Each row is a point on a landscape with many valleys, with its height.
From any point a ball takes the steepest step (drop divided by distance) to one of its 4 nearest points. It stops when none of these is lower. Distance is the straight distance between rows; heights are no part of it.
q_759 h=64: [125  93  74 154 108 153 133 156  96 133 178 119]
q_280 h=74: [124 119  94 185  67 144 157 175  95 115 191 134]
q_63 h=195: [ 97 102 112  67 101 158 121 123 106 147  92 142]
q_454 h=258: [134 161 163 159 177  99 168 107 148 131 174  65]
q_923 h=101: [146 108  96 159 138 125 126 133 110 153 165 136]
q_60 h=276: [148 162 162 147 186 107 146 103 144 130 157  75]
q_797 h=106: [130 151 106 175  35 151 172 183 103  99 189 151]
q_916 h=159: [123  90  79 118 109 202 102 137  82 135 146 110]
q_360 h=105: [115 106  76 172  77 175 144 181 105 114 186 111]
q_286 h=158: [120  93  96 105 101 211  95 119  86 134 139 115]
q_632 h=71: [118 109  80 186  84 149 151 173 105 121 186 129]
q_159 h=79: [132 144 104 200  58 134 171 166 105 110 189 149]
q_461 h=176: [ 92 145 158 136 116  86 112 123 191  60  53 148]
q_528 h=73: [126 116  89 196  96 128 153 156 103 126 186 140]
q_241 h=162: [150 148 151 134 180 109 127 107 141 136 140 108]
q_257 h=200: [135 158 184 110 141 100 107 113 167 108  75 130]
q_206 h=356: [150 156 187 117 174 109 112 105 157 127 128  91]
q_565 h=65: [ 99 131 135  89 113 100 134 138 168  94  56 165]
q_967 h=154: [145 135 110 176 158 110 144 121 115 148 162 130]
q_158 h=123: [ 88 116 123  69 107 131 141 132 134 130  70 164]
q_316 h=78: [134 112  85 175 124 124 141 145 101 139 174 140]
q_319 h=186: [ 84 136 167 152 107  81 108 105 199  47  59 128]
q_862 h=77: [137 156 133 191 159 103 167 108 123 134 170 101]
q_169 h=649: [125  91 105  84 109 160 115 127  98 150 118 131]
q_13 h=345: [110  93 108  70 101 168 113 125  97 147 101 136]
q_694 h=648: [129  87  86 109 120 159 112 137  92 153 141 127]
q_229 h=153: [147 124 122 102 150 115 119 124 125 152 114 151]
q_5 h=326: [147 163 201 108 154 104 104 114 161 116 102 102]
q_530 h=113: [117 122  92 178  67 170 161 187 109 105 188 131]
q_282 h=81: [122 143 103 207  85 120 160 145 101 125 187 144]
q_588 h=102: [130  95  83 147 114 149 128 149  97 143 173 123]
q_87 h=143: [106 146 150 105 120 103 126 133 174  89  53 162]
q_295 h=117: [113 117 122  69 121 127 135 132 133 136  79 162]
q_47 h=163: [155 155 160 118 166 105 114 106 149 136 119 126]
q_718 h=152: [156 133 133 110 163 113 114 117 133 145 118 142]
q_647 h=147: [143 130 136  95 146 108 118 126 133 145  95 159]
q_700 h=184: [150 158 151 157 180 112 140 100 135 140 157 100]
q_456 h=388: [140 103 100 107 139 130 119 126 108 154 131 138]
q_313 h=80: [110 130 138  79 118 116 132 140 153 115  67 167]
q_602 h=531: [121  97 107  81 119 147 123 125 109 154 109 138]
q_501 h=196: [125 160 207 114 124  88  97 113 176  89  70 105]
q_526 h=183: [116  88  97  91 100 199 100 122  87 141 128 116]
q_285 h=202: [ 88 100 113  72  91 174 118 119 100 150  93 142]
q_135 h=138: [141 138 144  91 146 110 121 123 143 135  82 157]
q_110 h=203: [153 163 181 108 160 106 105 107 166 124 106 117]
q_410 h=69: [124 110 115  80 121 131 122 134 116 153 105 149]
q_594 h=144: [121  97  80 140 101 210 109 151  94 124 166  97]
q_428 h=187: [154 157 167 136 180 105 128 102 149 134 145  99]
q_14 h=115: [126 136 144  86 133 112 125 127 153 126  72 167]
q_120 h=171: [130 145 154 101 131  99 118 123 165 111  68 162]
q_869 h=189: [124 161 199 111 128  98 104 112 178  92  62 120]
q_343 h=149: [ 93 113 112  66 103 138 130 129 123 138  76 155]
q_868 h=185: [104 153 190 134 113  83 103 114 186  71  53 118]
q_324 h=150: [139 103  94 140 137 126 123 134 108 150 159 132]
q_550 h=148: [111 151 165 111 122  95 121 121 174  84  61 159]
q_32 h=260: [139 162 152 174 176 111 158  99 139 140 164  88]
q_142 h=156: [152 147 150 112 162 111 115 113 148 137 108 135]
q_478 h=213: [138 151 174 108 140 101 106 120 161 118  74 145]
q_835 h=82: [130 137  93 205 108 116 160 138 104 133 185 137]
q_845 h=94: [122  88  79 141 111 173 120 151  93 131 168 109]
q_680 h=460: [128  96  85 123 131 139 122 139 102 152 149 129]
q_300 h=248: [147 155 179 137 182 103 140 110 152 124 161  68]
q_113 h=139: [134 125 125  79 129 121 121 130 128 139  92 161]
q_946 h=35: [145 142 187 132 179  88 148 113 158 117 171  47]
q_870 h=188: [ 91  99 109  75  88 194 107 117  94 141  95 138]
q_815 h=172: [104  99 105  88  93 215  93 109  92 138 111 130]
q_418 h=142: [152 109 105 128 150 122 124 127 116 154 143 144]
q_167 h=218: [139 148 119 192 159 112 154 114 118 140 170 116]
q_104 h=75: [126 102  84 176 110 141 140 159  97 135 181 131]
q_661 h=344: [148 149 201 108 172  93 126 114 165 122 151  64]
q_787 h=155: [148 134 124 136 170 116 124 115 127 148 141 134]
q_204 h=93: [132 151 115 209 129 106 164 117 111 137 176 129]
q_19 h=157: [152 141 132 141 178 113 129 107 134 144 141 123]

For each start below, name the point where the ball stops.
q_870 | q_759
q_526 | q_759
q_158 | q_565
q_316 | q_632
q_142 | q_565
q_63 | q_410
q_647 | q_565
q_680 | q_632
q_295 | q_565
q_694 | q_759

Call two points neighbours if one is among the 4 nearest of the other. Go from one point of each pair to the other, from neighbour to neighbour, staying as low as possible. Name the highest point that can't be avoided.
q_946, q_862 | q_300
q_862, q_410 | q_787
q_759, q_862 | q_204
q_565, q_410 | q_295
